Each scene shows the same named points in several views. A view is turned or mirrored, shifted and resized as a whole, has a little noise and may leave points out.

Scene 1
View 1
lopi: -15; 13; -5; -6; -1; -9; -9; -8; 26; 15; -6; 3; 20; 21; 23; -13; 8; 13; 5; 42
Bos: -8; 16; -5; -5; -1; -14; -21; 5; 21; -4; -20; 0; 18; 18; -24; -11; 25; 10; 14; 23
vusok: -3; 24; -3; -1; -10; -15; -32; 13; 23; -21; -31; 6; 12; 16; -51; -6; 39; 5; 18; 10
Gesul: 9; 6; -19; 2; -13; 18; 1; -10; 33; 14; 19; 4; 1; -13; 32; -13; 41; 21; 22; 10
redad: -10; 6; -10; -7; 1; -3; -4; -8; 24; 17; 2; -2; 19; 10; 23; -15; 15; 18; 13; 32
sem: -7; 53; 18; 3; -40; -14; -52; 8; 42; -30; -47; 28; -5; 38; -26; 2; 26; -11; -4; 38
gufa: 4; -20; -35; -6; 17; 13; 22; -11; 16; 32; 36; -16; 22; -23; 30; -23; 38; 36; 35; 2
Fam: 1; 25; -4; 1; -27; 9; -14; -10; 39; 6; 1; 14; -2; 8; 37; -7; 28; 9; 7; 31
Fum: 8; 22; -8; 3; -23; 6; -21; 1; 34; -10; -7; 11; -3; 1; -7; -7; 47; 9; 21; 8
ziki: -29; 42; 21; -7; -24; -22; -32; -8; 36; 3; -34; 20; 13; 55; 30; -4; -16; -5; -21; 76
Luf: -10; -11; -20; -10; 12; 7; 19; -19; 21; 43; 28; -10; 25; -2; 65; -21; 9; 29; 14; 35
ren: 8; -1; -24; -1; -2; 14; 4; -5; 25; 14; 19; -4; 9; -16; 17; -16; 45; 26; 29; 2
Ranef: -15; 20; 1; -7; -12; -4; -12; -12; 32; 17; -5; 9; 14; 26; 42; -11; 4; 10; -3; 51
Zopar: -11; -3; -16; -8; 11; -4; 1; -6; 18; 23; 6; -9; 25; 7; 19; -18; 15; 22; 15; 28
Vava: -11; 8; -8; -6; 7; -14; -14; 4; 17; 2; -15; -5; 24; 15; -23; -13; 23; 15; 18; 21
View 2
Gesul: 21; 5; 8; -10; 14; -5; 1; -9; 6; 9; 17; -17; 1; 1; -6; -4; -5; 20; -18; -16
vusok: -16; 7; -13; -5; -12; -7; -14; -20; 7; -32; 0; -1; -34; -7; -22; -13; -3; 12; 5; -1
ziki: -14; 30; -2; 16; 27; -9; -21; -49; 33; -8; -26; 3; 0; 20; 0; -30; 10; -6; 30; -25
ren: 24; 1; 11; -12; 10; -7; 1; -10; 0; 2; 20; -12; -8; -6; -4; 3; -4; 20; -23; -9
Fam: 7; 12; 3; -2; 18; -5; -7; -17; 18; 7; 3; -16; 3; 12; -10; -16; -2; 13; -1; -23
redad: 15; 13; 10; -1; 20; -10; -6; -30; 10; -2; 5; -1; -6; -1; 6; -5; 3; 9; -6; -12
Zopar: 18; 13; 14; -2; 22; -11; -5; -33; 9; -3; 5; 3; -7; -3; 11; -2; 5; 7; -8; -10
Ranef: 8; 20; 9; 4; 28; -9; -10; -36; 21; 3; -6; -2; 3; 11; 6; -14; 6; 4; 7; -22
Vava: 1; 10; 1; -4; 3; -10; -10; -30; 6; -21; 2; 6; -26; -10; -2; -5; 2; 8; -3; -1
sem: -32; 17; -23; 5; -4; -4; -23; -23; 25; -24; -17; -9; -19; 15; -31; -31; -1; 6; 27; -18
Bos: -4; 11; -3; -2; 2; -9; -12; -28; 7; -22; 0; 3; -24; -6; -8; -9; 0; 8; 1; -4
Fum: -2; 5; -7; -7; -1; -5; -8; -9; 10; -9; 8; -15; -14; 1; -21; -12; -6; 19; -4; -12
lopi: 10; 15; 8; 1; 20; -9; -8; -33; 12; -5; 0; 1; -8; 1; 5; -8; 4; 7; -1; -12
View 3
Zopar: -14; 1; -6; -9; -9; 1; 17; -7; 2; 9; 13; -1; -7; 5; -2; 9; -14; -10; -7; -2
Fum: 10; 1; 3; 0; 1; 3; -13; -16; 10; 0; 6; -3; -11; 15; 15; 13; 3; -12; 2; 3
Fam: -7; 4; 1; 0; -11; -7; -8; -17; 9; 10; 11; 1; -17; 7; 14; 2; -10; -7; -2; 1
gufa: 3; 0; -13; -17; -15; 8; 40; 0; 12; 4; 20; -15; -9; 12; 13; 16; -5; -18; 0; 6
ren: 7; 1; -6; -10; -8; 6; 18; -6; 12; 2; 15; -10; -10; 14; 15; 15; -2; -15; 2; 5
Vava: -6; -2; -2; -6; 8; 9; 1; -8; -4; -1; 4; 2; 1; 10; -10; 18; -5; -11; -7; -5
Luf: -16; 3; -11; -14; -24; -5; 36; -2; 7; 15; 23; -7; -14; 3; 9; 3; -19; -12; -5; 2
Bos: -6; -1; 1; -3; 9; 8; -7; -10; -3; 0; 2; 4; 0; 10; -8; 16; -4; -10; -6; -5
Ranef: -23; 3; -1; -2; -12; -9; -1; -14; 1; 15; 12; 6; -12; 1; 1; -1; -20; -4; -9; -4
sem: -8; 2; 13; 11; 15; -2; -50; -27; -3; 2; -7; 16; -6; 7; -5; 7; -4; -2; -7; -8
redad: -13; 1; -4; -7; -7; 0; 10; -8; 3; 9; 12; 0; -8; 5; 1; 8; -12; -10; -6; -1
vusok: 4; -3; 5; 1; 19; 12; -21; -14; -4; -7; -4; 4; 3; 15; -9; 21; 4; -11; -4; -5
View 4
gufa: -1; -38; -24; 13; 1; -42; -3; 11; 2; -29; -2; -3; -46; -8; 18; -8; 42; 6; -4; 16
lopi: -21; -26; -17; -5; 3; -20; 1; 2; -2; -27; 11; -6; 0; 3; -15; -1; -17; 37; -27; -3
ren: 0; -19; -23; 16; 5; -28; 5; 0; 4; -13; 3; 4; -43; 3; 21; -4; 15; 10; -14; 13
Gesul: -10; -23; -27; 23; 19; -37; 3; -1; -3; -17; -1; -3; -41; 4; 14; -4; 0; 13; -14; 14
Luf: -23; -53; -26; 8; 18; -53; -9; 13; -11; -44; -6; -15; -24; -8; -7; -9; 18; 21; -10; 8
redad: -16; -28; -18; 0; 3; -24; 1; 4; -1; -26; 8; -5; -12; 0; -7; -2; -5; 30; -23; 2
sem: -14; 22; -8; -5; -3; 23; 23; -19; 10; 12; 31; 13; 13; 25; -10; 11; -77; 50; -55; -12
Fum: -1; 6; -17; 12; 1; -5; 17; -10; 10; 7; 16; 11; -27; 15; 16; 2; -25; 23; -31; 7
Zopar: -15; -33; -18; -3; -1; -27; -1; 6; 0; -31; 9; -6; -9; -2; -8; -3; 4; 29; -22; 1
Fam: -22; -13; -23; 18; 25; -25; 7; -7; -4; -12; 7; -2; -21; 11; -2; 0; -37; 30; -28; 4
ziki: -42; -18; -13; -14; 13; -8; 4; -3; -9; -26; 19; -10; 34; 12; -43; 6; -69; 61; -46; -18
Vava: -2; -10; -9; -14; -24; 0; 9; 2; 11; -12; 22; 7; -4; 4; 0; 3; 0; 32; -32; -3
Bos: -3; -4; -10; -11; -20; 3; 12; -2; 12; -7; 23; 9; -3; 9; 0; 4; -12; 34; -35; -3
Ranef: -31; -29; -20; 1; 17; -27; 0; 0; -9; -28; 7; -10; 1; 6; -23; -1; -32; 41; -29; -3
View 5
Bos: 21; 9; -1; 1; -31; 1; 16; -6; 31; -24; -2; -3; 10; -13; -24; -35; -6; -3; -28; -28
Luf: 35; 0; 47; -22; -44; 1; 3; -11; 31; -47; 65; -12; -35; -55; -27; -22; 5; 29; -9; 2
Gesul: 37; 0; 23; -12; -34; 9; 2; 9; 3; -16; 26; -20; -10; -53; -21; -19; 16; 18; -5; 2
ziki: 56; 11; 27; 40; 9; -13; 33; 5; 94; -39; 15; -3; -14; -22; -31; -52; -3; -22; -25; -27
Ranef: 48; 7; 31; 13; -13; -3; 18; 2; 58; -36; 31; -10; -20; -39; -29; -37; 4; 0; -16; -12
Fam: 48; 3; 25; 11; -13; 4; 11; 14; 30; -18; 18; -17; -9; -48; -22; -29; 13; 1; -7; -4
sem: 44; 13; -10; 41; 8; -3; 30; 18; 52; -6; -35; -9; 22; -11; -24; -47; 1; -32; -25; -32
redad: 32; 4; 23; -7; -33; 0; 10; -5; 35; -35; 31; -8; -14; -35; -26; -30; 1; 11; -18; -12
vusok: 21; 11; -17; 10; -23; 2; 20; 2; 21; -9; -27; -5; 26; -6; -22; -35; -4; -15; -29; -31
Fum: 32; 5; 0; 3; -25; 8; 9; 13; 8; -5; -8; -16; 12; -33; -20; -26; 9; -2; -14; -12
Zopar: 27; 4; 26; -12; -38; 0; 11; -10; 37; -40; 37; -7; -16; -34; -26; -29; -2; 14; -21; -13
gufa: 18; 0; 28; -39; -62; 10; -6; -10; -6; -33; 49; -13; -16; -50; -22; -12; 6; 37; -11; 3
ren: 25; 1; 18; -23; -45; 10; -1; 0; -5; -19; 26; -16; -5; -46; -20; -16; 9; 22; -9; -1
Vava: 17; 8; 1; -8; -38; 0; 15; -13; 29; -29; 6; -2; 6; -12; -25; -32; -8; 2; -30; -27
lopi: 36; 7; 23; 2; -24; -3; 16; -5; 48; -37; 27; -7; -13; -30; -27; -35; -1; 3; -21; -16
View 6
Vava: -6; 8; 1; -12; 30; 3; -19; 2; 5; 0; -2; -4; 1; -12; -9; -2; -14; -16; 10; 7
redad: -9; 6; 1; -5; 16; 13; -13; -15; 4; -1; 1; -9; -5; -13; -8; -6; -10; -16; 10; 21
vusok: 8; 13; -3; -9; 28; -17; -18; 12; 9; -5; -7; 8; 10; -15; -23; 0; -8; -9; 6; -5
Bos: -1; 9; -1; -9; 25; -4; -17; 4; 7; -3; -5; 2; 5; -12; -15; -3; -10; -16; 7; 5
ziki: -8; 0; -8; 3; 2; 15; -14; 6; 16; -11; -15; 10; 11; 8; -17; -33; -4; -44; -2; 27
gufa: -11; 10; 7; -9; 23; 13; -11; -35; -6; 7; 13; -24; -17; -29; -2; 12; -15; 6; 20; 19
Fum: 7; 14; -2; 0; 13; -11; -9; -10; 9; -7; -1; 3; 3; -22; -23; -1; -3; -1; 7; 8
Fam: -1; 9; -4; 5; 2; 4; -5; -20; 9; -8; -1; -2; -1; -16; -20; -12; -2; -11; 6; 24
Gesul: -2; 12; 2; 1; 8; 3; -6; -30; 2; -2; 7; -11; -8; -26; -14; 0; -6; 4; 13; 20
Luf: -20; 4; 5; -4; 12; 28; -10; -33; -2; 4; 8; -23; -15; -17; 1; -4; -13; -13; 16; 32
Ranef: -10; 4; -3; 1; 5; 16; -10; -14; 9; -5; -3; -4; 0; -5; -11; -19; -7; -26; 6; 28
sem: 12; 11; -9; 3; 8; -16; -12; 15; 20; -16; -17; 22; 18; -4; -33; -21; 1; -24; -4; 6
Zopar: -13; 5; 2; -6; 19; 15; -14; -14; 2; 1; 2; -12; -6; -13; -5; -5; -12; -16; 12; 20
lopi: -10; 5; -1; -4; 14; 13; -14; -9; 6; -3; -3; -5; -2; -9; -9; -11; -9; -22; 8; 21

Which points are out of place in each view (at most two, in the order of its rows)? Write - if all are in place.
view 1 => Zopar
view 2 => lopi
view 3 => Fum
view 4 => Gesul
view 5 => vusok
view 6 => Vava
